Each row is a point on a landscape with many peaks, with its height.
A climber steps from a point to whichever of its 2 nearest points has the largest rise for the distance, and stops where none of them is higher. Distance is the straight distance between rows; heights are no part of it.
J394: [105 157 123 117 147  88  97 118  88 129 107 121 139 102  81 133  88 128
  92 148 101 132  95 109 131 114 142 160 138 140 180  70 127 156 177  93
 137 111 133  88 146]  h=39
J794: [117 170 156 121 136 115 166 117 138 104 110 124 133 159  95 126 105 148
  95 103  84 111 114 128 170 104 115 119 125 165 113 125 175 119 105 119
 150 120  56  84 172]  h=387
J932: [120 155 135 106 107 113 105 125 145 114 149 116 102  77 106  91 104 156
 134 125 121  77  94 132 108 131 122 132 135  93 159 130 146 167 152 136
  58 203  71 128 138]  h=603
J335: [169  80 130 112 145 144 149 164 173 122 105 134 148 141 146  99 193 149
 155 144  92  92 117 132 128 117 115 124 136 110 103 175 134 103  85 179
 106 180 132 179 106]  h=628
J944: [194 125 149 108 175 133 151  81 160 155 116 128 130 101 150 180 142 162
  98 111 111 178 166 121 149 119 131  87 115 130 173 147 163 141 114  53
 155 139 105  84 153]  h=335
J661: [110  78 159 137  87 138 110 166 107  97 194 164  95  95 144 197  88 118
 170 113 213 170 128 132 121 142 118 140 139 142 105 114 139  88 141 109
 145  92 183 155 101]  h=102
J136: [130  95 137  81 144  72 164 119 165 135 138 158 160 100 158 159 114 152
 144  83  82 160 105 146 198 117 143 159 125 171 121 115 147 114  83  68
 134 121 129 154 175]  h=531
J487: [152 158 135 143 168 125  75 102 100 104 109 130 173 152  84 145  97 112
 121  96  80 142 125 129 137  88 136 118 104 161 169 102 136 103 160 111
  97 128  99  57 130]  h=624
J90: [106 131 159 106 121 126 144 124  99  97 134 120 136 145 108 115 103 121
 108 101 122 122 151 113  96 100 162 155 162 141 127 118 145 140  77  62
 130  91  90 110 142]  h=608
J967: [134 105 134 103 154 101 168 129 151 111 122 139 111 146 110  75 185 145
 146 147 105  89 109 123 117 153 111 148 135 130  85 132 143 143  74 144
 139 156 161 185  95]  h=668
J861: [113 104 156 135 173 119 128 116 162 214  70 156 162 152 107 132 219 154
 146 178 126 158 167 113 125  67  85 134  91 183 134 142 117 119 106 128
 163 134 124 119 121]  h=247
J369: [101  98  93 147  91 120 113 173  93  88  91 109 116  88 148  77 126 130
 180 186 133  94  83 114 153 120 165 108 128 116  82  92 136 132 119 181
 138 128 108 139 145]  h=388
J11: [114 147 144 140  74 126 107 135 170 129 107 128 119 117 179 108 104 132
 169 148 106 115  88 141 139 109 154 133 110 107 136 133 118  83 152 126
  61 179  83 106 108]  h=459
J389: [127 142 177  98 149 127 114  89 123 163 123 153 114 152  96 113 156 151
  95  91 134 135 164 129 100 113  84 146 148 138 140 132 136 152 132  82
 119  89 132 142  98]  h=56
J670: [ 79 126 131 133 100 132 100 161  70 132 142 129  54  95  98  68 163 140
 159 150 171 123 133 132 127 155 123  89 144 161  88 128 116 125 162 178
 143  72 129 183 117]  h=503
J86: [156 136 182 162 111 180 115 127 203 129 119 119 155 112 117 105 177 136
 113 148 172 111 184 125 138 124  99 105 105  79 146 195 132 140 153 111
  99 132 113 118 130]  h=193
J85: [ 92 169 121 184 107 138  85 153 113 160 118 114 128 157  96 146  47 116
 110 144 144  93 107 119  96  96 101  99 113 136 165 125 103 107 203 217
  81 157 171 100 138]  h=508
J79: [179 123 136 117 141 153 118 121 134 123  81 110 154 154 162 165 151 135
 136 161  94 138 156  95 144  99 197 135 112 104 132  97 118 159  85  59
 145 106  99  89 144]  h=386
J2: [ 94 133  97 153 113 141  71 139  61 125 133 113 126 129 121 149 100  99
 158 158 157 162 122 116  93 121 160 128 168 125 145  94  75 124 181 165
 124 109 176 125  99]  h=22
J753: [143  60 147  77 164 116 125 128 170 187 118 157 101 113 142 128 172 148
 150 116 121 126 151 117 119 127 123 121 125 126 135 187 161 163 103 126
 126 141 152 190 160]  h=339
J925: [124 201 121 172  90 162 131 166 105 112 200 117 115 171 105 121  90 109
  46 119 183 139 166 147  53 140 117  69 125 117 130 130  78 138 180 175
 127 130 142 106  89]  h=142
J38: [169 162  84 142 161 164 167  99 113 113 115  98 137 163 113 117 151  92
  90 122 105  96 123 102 112 155 134 105 121 103 111 133 123 157 111 137
 181 107 127 102  98]  h=507
J562: [170 164 154 115 112 108 101  85 132 134 103 124 119 109 189 160  96 149
 144 108  75 157  97 128 153 128 199 115 139 130 167 130 140 125 156  66
  90 145  58 100 152]  h=397
J577: [143 165 116 152 101 143 151 137 135 108 163 101 143 127 135 138  57 102
  91 129 123 107 111 139  99 121 132 113 136 102 160 115 125 144 132 138
 104 199 124  76 107]  h=703
J37: [141 150 137 133 193 108  69 105 129 154  69 129 159 167 131 154 129 160
 141 129  87 168 112 135 164  79 110 127  99 142 149 110 131  85 148 106
  82 159  88  45 135]  h=673
J309: [165 122  68 120  84 123 159 117 122 104 103 117 134 102 179  73 119 136
 172 134  93  64  79 143 138 169 174 137 115  62 113 114 125 157 125 162
 114 191 103 134 145]  h=350
J590: [ 93 135 130  93 121  79 157 106  69 108 202 161 114 120 129 161 108  96
 122  66 118 182 132 158 120 177 164 142 152 173 105  87  94 101 126 126
 142  54 166 163 163]  h=108
J199: [154 184 115 165  88 154 107 155  97  70 140 105 147 199  61 122 108 128
  53 114 170  85 162 117 103  99 121 123  82  94 170 143 145 147 153 157
  75 173 105  70 111]  h=613
J478: [ 80  79 107 146 145 148  91 151 123 160  78 121 117 109 142  86 176 107
 187 170 147 150 142  99  97 118 126 115 137 137 120 148 111  99 116 154
 128  80 108 139 149]  h=617
J495: [111  71 163 117 107 143 153 151 139 115 170 157  93  94 135 160 117 136
 168  99 169 152 144 128 148 130  91 146 126 180  69 114 149 101  86 113
 136 104 152 182 101]  h=92
J718: [102 105  73 133 150 130  87 145  83 126  94 129 101 134 131  93 183 137
 193 176 158 106 103 121 101 155 111 116 126 108  98 123 131 101 153 213
 105 125 145 173  86]  h=442
J178: [117 152 121 143 120 168 146 149 104 113 212 124  96 111  97  93  94  90
  59  77 147 110 155 130  52 142 156 118 149 133 150 116 122 173 138 130
  95 154 101 128 128]  h=529
J261: [117 165 142 123 137 107  97 127  89 160 161 153 120 137  99 207  84 103
 105  76 177 179  95 159 144 157  88 138 145 104 133 140  92 103 175 153
 145 102 191 119 134]  h=334
J311: [ 96 146 113 140 126 129 125 135  77 130 135 122 132 152  92 201  92 109
 115  92 128 154  61 125 147 131  87 162 140 116 120 116 127 133 168 162
 153 126 170 100 159]  h=354
J450: [105  92 167 110 114 149 188 155 138 154 131 132  79 123 140 170 155 150
 142 116 155 132 113 126 167 106 111 147 102  96  91 151 176 154  52 108
 149 160 105 161 137]  h=70
J45: [105 118 163 139 167 115 168 106  99 132 137 149 137 145 112 213 145 106
 124 120 127 183 109 128 185 138 118 160 153 149 105 118 108 120 103 102
 195  50 147 142 181]  h=313
J442: [144 129 136 132 125 153 165 140 129 135  94 114 109 140 120 157 176 142
 124 190 134 116 134  82 140 119 138 123 132  79 115 145 125 190  77 130
 198 105 128 130 149]  h=46
J87: [116 119 147 178 109 161 131 159 162 103  79 110 150 134 116  69 182 141
 126 209 106 110 175 109 141  95 129 136  85 144 102 114 118 115 108 128
 148 104 110 113 113]  h=285
J606: [162 151  95 164 135 154  72 120 135 100 108 134 175 115  82  58 127 104
 120 120  97  73 148 140  89 125 135  96  80 125 158 134  99 111 207 183
  68 158 114  85 111]  h=525
J317: [195 159 131 146 124 162 111 102 173  81 143 114 163 110 107 101 106 120
  89 114 100  83 154 151 123 145 136  79  65 156 167 128 149 123 178 141
  97 180 106  68  93]  h=497
J674: [143  75 123 125  76 143 147 167 166  90 175 100 102  60 167  96 107 112
 132 130 147 100 122 148 127 154 158 111 119  86  92 160 141 131  89 137
  94 149 105 189 164]  h=616
J846: [ 84  93 106 152 151  94 110 140  94 141  86 139 137 142 126  71 172 132
 161 161 119 135 145 131 117 117 145 144 148 196  88 103 107  74  86 154
 130  56 125 151 120]  h=572
J914: [137  96 127 106 112 142 160 147 161 103 167 124 121 121 180 163  93 105
 145  96 132 134 117 151 145 144 158 113 140 105 116 151 151 108  64 107
 121 162 110 156 152]  h=665
J906: [123 152 149 171  94 164  94 174 134  94 155 109 152 165  99 113  87 115
  83 124 156  89 126 135  84  91 127  87 129 104 140 137 122 130 149 178
  61 173 105  97 119]  h=651
J981: [185 136 163 133 148 147  77  97 192  91 108 119 141 147  96 109 157 168
 116 121 109 113 164 130 120 113  99 104  59 141 168 143 152  92 152 123
  83 188 108  90  69]  h=468
J623: [102  78 133 137  86 136 111 159 171 119 101 120 122  79 186  70 152 123
 185 198 120 123 131 135 139 115 174 119 103 116 113 127 108  87 112 117
  94 145  97 147 120]  h=494
J102: [170 132 116  99 156 165 141 104 144 149 166 148  97 144 147 121 167 109
  69  89 131 138 208 125  68 175 146 110 127 105 143 163 128 161 123  74
 137  88 137 139 107]  h=240
J971: [147 120 102 106 139 104  80 133  55 123 158 124 102 163 160 157 157 133
 170 120 159 170 109 155 144 157 143 103 148 118  75  82  78  74 128 175
 136  81 162 170 105]  h=123
J332: [159 135 116 167 105 160 161 157 130  51 218 135 122  99 128  44 163 109
  68 128 167 113 166 157  68 175 155  91 146 101 109 134  95 143 160 154
  99 114 142 142 106]  h=155
J171: [ 65 123  98 146 120 133 116 173 117 141  75  99  92 118 149 128 134 128
 201 173 138 129  88 114 175 111 113 130 113 106  79 150 158 106 117 177
 133 143 106 132 147]  h=415
J614: [209 145 105 139 111 141 124 124 175  82 113 128 186 138 150  82 153 138
  92 143 132  87 156 148 151 131 135 100  96  59 122 187 130 132 120 133
  79 199 108  98  88]  h=299
J194: [178 159 130 146  94 108 120  95 161 136  97 145 112 123 215 120 126 147
 150 124  72 120  95 124 143 123 188 110 113 112 129 135 112 114 129 116
  98 158  39 112 103]  h=427
J378: [ 68 138 166 152 116 157  89 155 164 131 102 110 112 146 101  82 157 161
 152 191 168 114 144  99  75  76  82 126  97  95 152 158 154 121 158 133
  91 146 132 126  99]  h=271
J733: [ 95 108 136  94 131  85 193 115 100 106 191 173 102 137 131 157 128 108
 106  81 151 181 190 140 134 149 142 173 174 176 132  88 128 108 106  65
 146  31 167 178 141]  h=98
J246: [169 173  96 172 107 189 116 130  98  83 125 116 159 192  92 104 150 110
  81 130 160  93 163 120  84 118 133 108 106  81 122 143 111 154 137 159
 113 142 147 106  78]  h=577
J714: [155 108  91 134  83 131 125 141 164  92 167 113 157  82 162  91  94  98
 112 115 170  96 109 159 132 147 142  88 142  90 126 195 122 142 121 168
  83 177 133 148 134]  h=578
J941: [156 149 178 140  76 152 122 142 200  90 149 109 133  80 133  81 133 144
  92 137 157  96 171 141 117 115 145 122 104  85 144 161 136 148 159  88
  77 139  75 101 135]  h=179
J751: [123 140 148 151 122 141 120 133 141 164 199 168 127 139 137 209  68  75
 145  75 165 185 133 172 118 157  94 130 162 145 117 154 112  71 161 139
 149  95 185 142 139]  h=311
J930: [ 82 126 171 124  86 134 123 119 103 178 134 120  66 117  96  85 159 143
 125 139 158 142 145 118 126 158  93 128 149 149 125 131 128 159 156 145
 172  64 131 185 136]  h=467
J506: [111 127 165 114 139 125 156 111 154 135 202 155 117  94 113 187  55  94
 118  61 146 159 117 169 143 147  89 146 151 169 135 153 156  88 149  98
 148 117 137 136 162]  h=309
J649: [117 102 118 123 108 137  89 151 163 133 117 116 102  78 158 152 119 126
 182 161 173 116 101 122 159 136  99 140 110  99 103 137 137 113 125 131
 149 173 182 174  97]  h=426
J141: [132 125 106  76 115  61 147  84 121 136 122 111 103  86 168 137  76 163
 107 119  87 121  67 119 168 165 171 151 125 112 155  97 154 189 130  88
 111 166  98 127 163]  h=425
J491: [107  89 157  86 187  84 111 118 126 200 119 173 132 151 112 125 205 167
 150 118 114 153 130 123 130 116  95 167 119 180 124 121 123 106 118 136
 115 105 180 184 103]  h=154
J80: [ 88 120 116 145 111  90 102 128  83 123 142 151 103 118 113  61 139 134
 156 133 130 124 142 150 132 147 125 124 147 221 106  77 102 100 136 172
 142  58 133 163  96]  h=537
J662: [123 159 123 119  98 106 133 134 134 129 156 113 125  83 116 133  41 139
 124 131 149 111  84 132 115 134 124 147 139 104 174 101 119 159 172 143
  69 243 118 108 101]  h=648
J996: [134 135 106 115 156  85 156  99  93  92 138 105 137 106 110 178  97 126
  93  98  90 140  38 143 147 153 116 139 145  99 151  91 128 145 169 124
 101 180 139  74 150]  h=379
J316: [172  94 102  81 159 138 123 126 144 164 134 129 111 120 134 106 178 131
 127  88 109  98 132 125 104 164 147 113 129 113  94 198 145 151 103 189
 148 132 150 204 158]  h=358
J59: [125 126 160 105 176 110 128  88  99 165 108 139 136 192 101 140 198 133
 126  91  87 135 105 143 143 119  79 173 133 171 103 125  87 107 113 145
 134  88 155 139 115]  h=143
J647: [ 60 114 126 137 126 117  97 157  67 155 100 137  76 161 113 101 178 155
 186 167 187 154 100 124 117 121  91 123 140 144  86 107 124  84 154 182
 150  73 145 158  98]  h=470
J197: [168 137 106 155  87 166 163 142 169  90 135 113 135 112 133 109 117 104
 112 166 114 120 154 118 131 159 177 110 113 105 116 134 131 153 116 102
 184 115 103 117 146]  h=329
J838: [127 114 130  94 115  95 123  91 150 144  83 126 116  94 158 123 110 156
 139 165  83 120 118  96 159 144 177 144 108 137 159 114 132 157 116  75
 148 124 119 127 142]  h=456
J604: [121 101 108 126 137 115  94 157  78 100 162 146 129 118 143 216 113 100
 167 109 174 184  96 150 136 135 140 142 133 117  92  98 114  86 128 136
 141  82 201 159 127]  h=113
J605: [ 92 175  97 139 143 139 150 152  78 141 239 113 103 121 120 159  78  93
  39  90 160 157 135 126  55 141 125 140 155 108 143 119 126 171 159 118
 146 120 143 108 131]  h=493
J709: [ 89 170 151 143 104 124 109 138 165 149  66 113 116 169 127 129 132 162
 135 187 129 111 110 103 137  88  77 134  86 107 135 133 148 120 130 125
 129 154 116  91 114]  h=292
J801: [101  87 129 113  94 124 148 129 146 121 100 132 134  94 147  78 116 134
 145 182 125 107 163 110 153 122 170 138 128 162 131 107 119 153  83  95
 169  91 132 161 134]  h=492
J869: [ 97 101 114 111 102  98 152 138 105 111 146 141  92  93 113 105 101 122
 129 122 121 122 142 121 130 175 173 147 144 174 106 112 146 144  93 115
 168  61 155 183 154]  h=530
J157: [174 141 155 109 154 132 127  96 175 109 114 130 143 149 111 112 146 147
 112 100  97 127 145 117 137  99 121 130 108 149 146 107 168 130 109  77
 109 148  86  78  77]  h=441
J70: [130 130 119 139 135 142  98 113 136 126 126 108 155 120 112  78 118 108
 144 117 106 100 128 140 109 135 123 112 151 125 125 141 111 130 152 165
  94 126 117 121 129]  h=555
J110: [107  94 131 113 106  97 148 109 135 162 155 168 119 112 159 145 132 143
 147 117 143 182 194 136 139 177 133 144 150 213 143  91  94 107 125  93
 174  30 173 190 137]  h=87
J57: [ 69 150 151 135 101 113 153 131  98 142 118 127 131 148  69 109 101 135
 110 126 107 110 119 118 174 105  97 141 149 188 110 121 165 123 134 140
 187  83 100 120 167]  h=361
J407: [102 182 139 175  92 158 141 164 103 122 202 136  90 151 128 147  65  98
 111 131 177 155 159 133  81 146 139  61 165 153 129 104  68 104 184 182
 160  90 154 111 112]  h=130
J712: [ 99 162 124 179  95 135 104 152 157 148 146  96 114 133  91 126  76 120
 114 137 177  86 107 140 109 131  71  98 119 124 125 167 130 136 179 217
 126 153 169 139 138]  h=479
J256: [164  88 140 112 157 155 147 131 152 150 146 156 148 164 181 198 151  96
 145  99 122 176 178 135 124 137 137 112 156 148 102 160 114 103  84 122
 159  86 148 159 151]  h=270
J787: [192 129 142  89 185 154 121  97 169 150 140 138 128 116 134 111 190 143
  91 108 132 105 170  99  64 147 123 120 126 100 171 194 170 163 134  86
 121 132 124 155 105]  h=225
J607: [130 104  94 127 105 129 133 155 160 106 136 106 143 115 153  90 132 118
 163 134 125  74  99 161 134 126 106 109 115  99  84 171 138 102 112 197
  85 198 132 155 118]  h=594
J304: [140 134 153 167  72 162 126 167 176  90 194 115 118  68 118  68 133 128
  87 155 191  99 160 134  74 139 117 108 145 101 130 152 129 153 157 133
  82 126 128 150 101]  h=165
J252: [151 115 165 107 128 150 132  91 174 174 161 152 125 155 105 111 154 136
 123  83 119 143 180 141 100 161  71 131 147 202 130 155 117 111 155 110
 120  79 126 138 107]  h=66
J931: [137 121 164 118 101 140 194 130 210 118 164 124 115 120 169 157 108 137
 110 128 114 115 140 127 142 128 128 130 131 124 116 131 155 104  79  83
 139 172  90 113 110]  h=726
J890: [172 118 111 109 212 138  89 127 150 199  62 133 167 135 145 137 207 128
 155 160 103 129 156  93 114 111 133  99 105 120 163 169 110 112 137 130
 129 151 140 138 129]  h=192
J559: [ 82 139 151 146 170  95  96 110 147 163  77 141 160 169 126 130 112 138
 143 133 110 158 137 137 165  63 102 145 106 208 158 120 137  76 114  93
 108 120  97  81 139]  h=622
J760: [149 122 159 123 127 122 165 109 156 113 120 150 170 164 144 106 135 159
 146 111  64 119 142 136 158  89 151 117 115 159 107 115 137 108  62 104
 121 142  55  97 133]  h=414
J214: [138 158  99 143 124 132 145 118  64  90 104 101 159 164 104 108 131 106
 118 144  98 105 109 108 113 134 147 152 145 127 125  69 119 153 120 121
 176 104 142 106 114]  h=477
J831: [ 86 132 140 143 127 156 126 155 139 151  95 106 109 142 111 120 134 141
 145 163 173 100 107 142 141 115  69 111 119  97  96 194 153 129 145 204
 122 157 129 150 142]  h=448
J654: [ 81 122 159  97 126  96 122 140 115 155  99 135 114 116 130 160 104 155
 142 116 124 142  79 124 198  85 105 178 134 134 122 124 151 108 114 103
 119 145 108 121 159]  h=615
J837: [115 142 145  95 156  94 119  85  83 137 145 135 132 137  79 122 128 124
  67  83  99 141 122 131 132 118 128 146 161 152 157  93 124 166 156  98
 120  71 145 108 127]  h=48
J764: [147 129 159 149  96 181 170 142 138  72 131 121 129 116  92  82 172 134
 100 169 143 112 195  94 118 132 124 129 106 116 101 126 124 158  90 105
 168  84  95 122 128]  h=306
J112: [125  85 120 126 116 136 117 159 108 110 127 117  70 109 148 141 156 143
 160 169 188 134 121  97 141 156 131 112 136 102  90 131 145 144 100 152
 157 101 184 187  91]  h=398
J569: [129 174  89 157 144 129  64 113 108 150  90 113 138 176  86 160  98 132
 110 157 147 115 124 120 109 129  91 120 134 107 161 129 105 121 216 174
 112 135 199 100 108]  h=539
J539: [208 138 103 124 123 144 135 111 135  91  87  98 170 155 154  93 173 139
 142 144  99  91 137 129 132 120 159 120  99  75 146 127 121 142 103 118
 114 166 114  98  97]  h=314
J937: [100 109 159  61 114  45 150 125 130 118 120 139 112  96 154 148  97 170
 146  94 104 131  86 140 205 128 136 180  91 153 102 123 184 123  79  85
 103 153  97 158 144]  h=568
J205: [109  81 153 121 120 163 166 159 138 183  92 122  90 124 145 188 172 133
 173 176 161 142 158  87 151 109 129 116 118  97 117 171 137 178  85 127
 168 126 147 164 163]  h=57
J970: [126 164 108 184  92 154 141 163 166  96 213 110 136 123 120 118 101 113
  39 141 192 117 160 136  69 147 110 101 140  87 138 169 123 160 138 141
 121 153 136 110  90]  h=153
J225: [ 81 147 135 161 117  98 129 144 178 133  70 156 152 141 161  79 109 154
 156 152  99 145 147 128 161  72 144 143  75 215 138  95 120  45 118  91
 119 108  57  88 119]  h=575
J872: [137  78  79 135 152  96 104 100  94 115 118 132 188 118 145 131 125  95
 185 104  94 144  73 154 149 113 141 169 133 138 123  44  90 102 134 129
 104 141 189 136 135]  h=428
J629: [186 125 150 122 165 171  82 115 167 165  98 144 150 112 131 130 189 140
 129 143 142 134 210 110 111 118 120  90  85 106 174 197 128 159 151  83
 114 132 113 130 126]  h=209
J128: [128  59 139  68 206  90 127 117 124 176 106 143 145 118 140 164 192 153
 133 104 101 148 108 116 168 103 143 173 105 150 132 128 125 155  79 110
 106 127 199 174 148]  h=166
J706: [110 119 115 113 115 132 145 130  72 108 174 125 104 119 106  82  98  93
  97 101 119 100 145 134  84 169 170 140 168 150 116 100 127 166  99 123
 137  87 109 144 154]  h=565
J958: [ 74  88 139 141 137 129 105 153 143 171  97 136 128 118 149 152 130 131
 165 151 139 163 133 112 152 105 109 163 131 157 126 128 133 102 123 102
 150 102 132 137 142]  h=680
J713: [205 178  53 146 145 151 146  94 100  88 109 107 179 151 106 103 134 106
  54 129 129  89 155 119 117 158 143  93 124  87 131 169 142 149 143 168
 128 154 112  66 106]  h=542
J960: [ 93 157 140 126 119  96 152 141 110  98 191 148 133 129  78 187  70 102
  98  95 120 156 105 144 129 130 110 163 139 147 142 105 133 120 143  99
 160 135 142 105 173]  h=332
J438: [176 181 122 109  96 120  91 103 137 136 117 116 123 107 180 143  90 156
 110 119 122 119 125 124 123 130 166 112 132  46 183 161 130 147 162  78
  67 177  67  74 114]  h=366
J875: [142 129 100 173 103 150 135 130 144  99 157 141 170 110 153 135  65  56
 174 127 103 137 117 151 125 142 155 106 141 156 111 100 100  91 131 161
 169 116 148 128 156]  h=382
J372: [102  85 101 155 111 158  82 177 157 137  87 117 135  93 201 122 139 116
 183 208 184 142 110 124 133  96 133 108 115  92 115 150 118  75 121 147
 128 150 157 130 106]  h=460
J618: [162 141 156  97 165 164 117 108 138 140 107 108 142 144 166 178 118 115
 119 103 128 135 163 109 129 105 157 114 149  90 159 149 151 161 109  55
 123 112 105  80 148]  h=362
J485: [126 199 135 125 133 113 136 112 121 122  66  89 127 202 105 170 128 180
 113 154 105 104  90  96 148  98  84 144 119  77 135 125 163 130 151 150
 110 193 100  55 118]  h=312
J884: [174 180 106 138 170 131  92  84 111 136  90 122 168 158  81 173 117 107
  82 109 123 138 118 121 125 143 110 125 116 119 174 125 124 139 187 130
 131 137 155  65 107]  h=576
J24: [112 144 113 115 120 142 153 138 106 155 182 130  78 115 126 169  99  98
  87 101 178 151 130 141  96 177 102 143 148 100 131 155 152 147 142 123
 180  96 150 149 140]  h=457
J797: [118 128 130 130 130 133  91 149 111 101 137 125 118 113  79  51 121 132
 139 125 123  59 122 143  64 114 119 128 147 116 146 128 128 148 152 171
  40 173  91 142 102]  h=570
J341: [118 122 123  88 148  76 186  98 141 108 121 135 107 105  93  75 129 164
  98 126  96  85  96 127 140 130 109 172 130 168 134 112 155 168 103 118
 152 150 141 147  91]  h=623
J990: [114 157 128 126 114 135 147 126  98 119 210 146  98 127 110 144  80  87
 122  90 129 167 156 174  90 177 146  98 155 173 103  84  84 126 160 160
 144  85 139 140 134]  h=118
J189: [ 90 125 132 165 148 115 141 141 155 147  58 133 149 156  99  87 191 169
 142 181  99 132 162 106 140  72 118 134  60 183 128 119 122 106  71 127
 131 135  95 120 101]  h=267
J291: [142  98  94  91 166  99 145  80 110 126 135 112 137  97 121 144 112 109
  99 109  85 129  79 119 138 176 142 166 142 107 138 107 146 165 137 105
 122 140 150 126 148]  h=399
J237: [103 119 174 138 110 102 138 101 153 149 158 168 118 146 118 125 115 145
 134 102 137 166 200 132 123 141  90 149 158 223 148 107 112  85 135 105
 144  53 121 161 108]  h=76
J919: [145  76  69 153 108 130 121 108 101 103 138 151 186  97 169  89  83  88
 217 125  94 111  96 154 130 126 160 127 127 170 125  58  95 102 131 136
 135 166 161 142 128]  h=407
J811: [153 147 130 131 151 101 138  96 136 144  70 133 149 127 152 170 131 150
 144 160  74 153 104 121 194 113 149 141 101 127 156  72 120 130 100  68
 176 131 108  87 130]  h=420
J634: [148 144 103 199  78 174 120 143 155  91 137 116 165 131 140 127  83  77
 117 158 144 126 158 133 134 135 166  80 141 120 118 149 107  95 134 161
 172 110 128 103 154]  h=357
J175: [113 145 170  92 110 101 190 123 139 107 154 128 122 152 144 136 101 155
  89 112  98 130 116 123 134 101 143 154 141 127 136 104 162 150  59  40
 132 152  85 110 125]  h=659
J977: [118 183 127 115 123 112 159 127 125 120 141  86 100 181 110 188  75 162
  70  95 108 116  65 134 141 104  84 136 136  82 140 120 163 136 140 124
 111 184  86  50 146]  h=333
J330: [118 125  71 142 144 104 140 105  48 105 115 120 170 140 107 131 123  90
 150 107 105 130  62 129 128 153 131 160 157 130 120  47  77 134 145 164
 148 114 171 113 130]  h=450
J349: [145 104 102  89 149 140 144 143  90 123 131 123  62 123 123 112 172 132
 151 105 171 108 124 127 126 172 120 116 134  85  86 184 152 155 103 176
 129 140 147 204 108]  h=376
J292: [152 104 152 105 150 124 191 100 182 139 172 158 131 119 145 172 126 129
 126  67  77 151 164 142 145 131 131 124 142 178 120 144 153 117  91  70
 143 108  78 121 182]  h=495
J525: [109 109  80 131 175 125  90 141 106 152  69 136 144 142 142  89 177 123
 158 136 151 116 121 127  99 130  99 107 143  86 128 197 129  91 146 202
  72 153 144 148 115]  h=421
J250: [ 82 152 139 133 122  96 151 145  58 119 144 148 141 161  97 154 115 129
 117 113 121 165 116 129 163 114 124 175 173 171 111  98 125 119 121 128
 192  34 146 129 181]  h=336
J994: [115  90 145 110 122 136 179 151 107  98 180 116  67 121 120 141 142 132
 120  84 183 113 115 137 126 136  93 151 131 125  63 133 186 138  55 115
 135 132 145 185 100]  h=82
J19: [141 108  57 143  88 126 129 130  62  97  87  91 137  84 143  84 105 123
 192 167 134  79  90 133 134 148 176 123 133  74 123  78 122 158 150 184
 121 166 138 127 159]  h=368
J864: [127 124 155 139 184 144 120 122 131 155 112 125 159 177 133 206 158  81
 147  98 136 176 114 132 151 102 111 143 165 124 101 152  92 102 118 131
 155  85 177 142 153]  h=290
J895: [ 89 159 133  95 128  68 147 127  84 113 137 108 112  96 103 197  71 146
  79 106 100 147  51 120 189 128 108 151 132  81 151 105 152 156 147  95
 121 161  87  79 172]  h=356
J702: [142 101 187  95 167 122 145 114 181 193 103 152 123 102 136 158 157 158
 133 126 108 153 155 122 153 115 115 116 130 154 153 166 153 160 120  74
 143 147 110 133 138]  h=315
J435: [176 125  86 130 123 108 133  85 127 121  62 119 156 130 148  75 147 150
 182 139  74 101  89 144 129 127 146 138  96 107 133  78 116 136 127 118
 116 172  93 115 116]  h=330
J148: [104 119 117 160 120 130  82 134 159 144  73 122 152 110 172  85 139 112
 182 186 123 147 160 111 149  90 163 110  76 159 137 113 102  92 118  86
 126 119  74 102 143]  h=533
J655: [180  88  94  95 185 154 142 126 151 154 166 135 141 143 176 157 143 113
  96  88 119 154 157 135 105 164 152 110 157 106 131 190 127 137 110  98
 150 114 171 157 149]  h=256
J52: [ 99 148 142 131  98 158 115 127 124 194 125 127  88 105 114 140 137 136
 113 152 199 131 138 105 113 151  86 122 157  89 149 160 135 175 175 122
 196 101 159 151 135]  h=429
J888: [107 152 115 149 117 136 104 147  62 129 102 120 144 138  86 136  75 111
 107 145 132 123 117  95  90 107 145 140 150 123 174  51  82 163 192 154
 122 165 150  85 122]  h=30
J772: [144 127 114 108 167 119 138 107  83 124 136 137 123 171 126 158 188 121
 138 101  96 162 101 152 137 154 126 153 143 135  85  99  88 102  87 167
 163  82 185 164 110]  h=133
J799: [137  88 130  84 213  91 107 120 138 198  71 151 149 123 163 159 206 167
 158 170  85 156 106 105 119  89 133 144  98 145 159 131 108 142  99 108
 118 170 154 152 153]  h=178

For each start below, name the point where the climber stops.
J309 -> J37
J837 -> J304
J702 -> J37
J634 -> J577
J450 -> J577
J86 -> J577
J799 -> J577
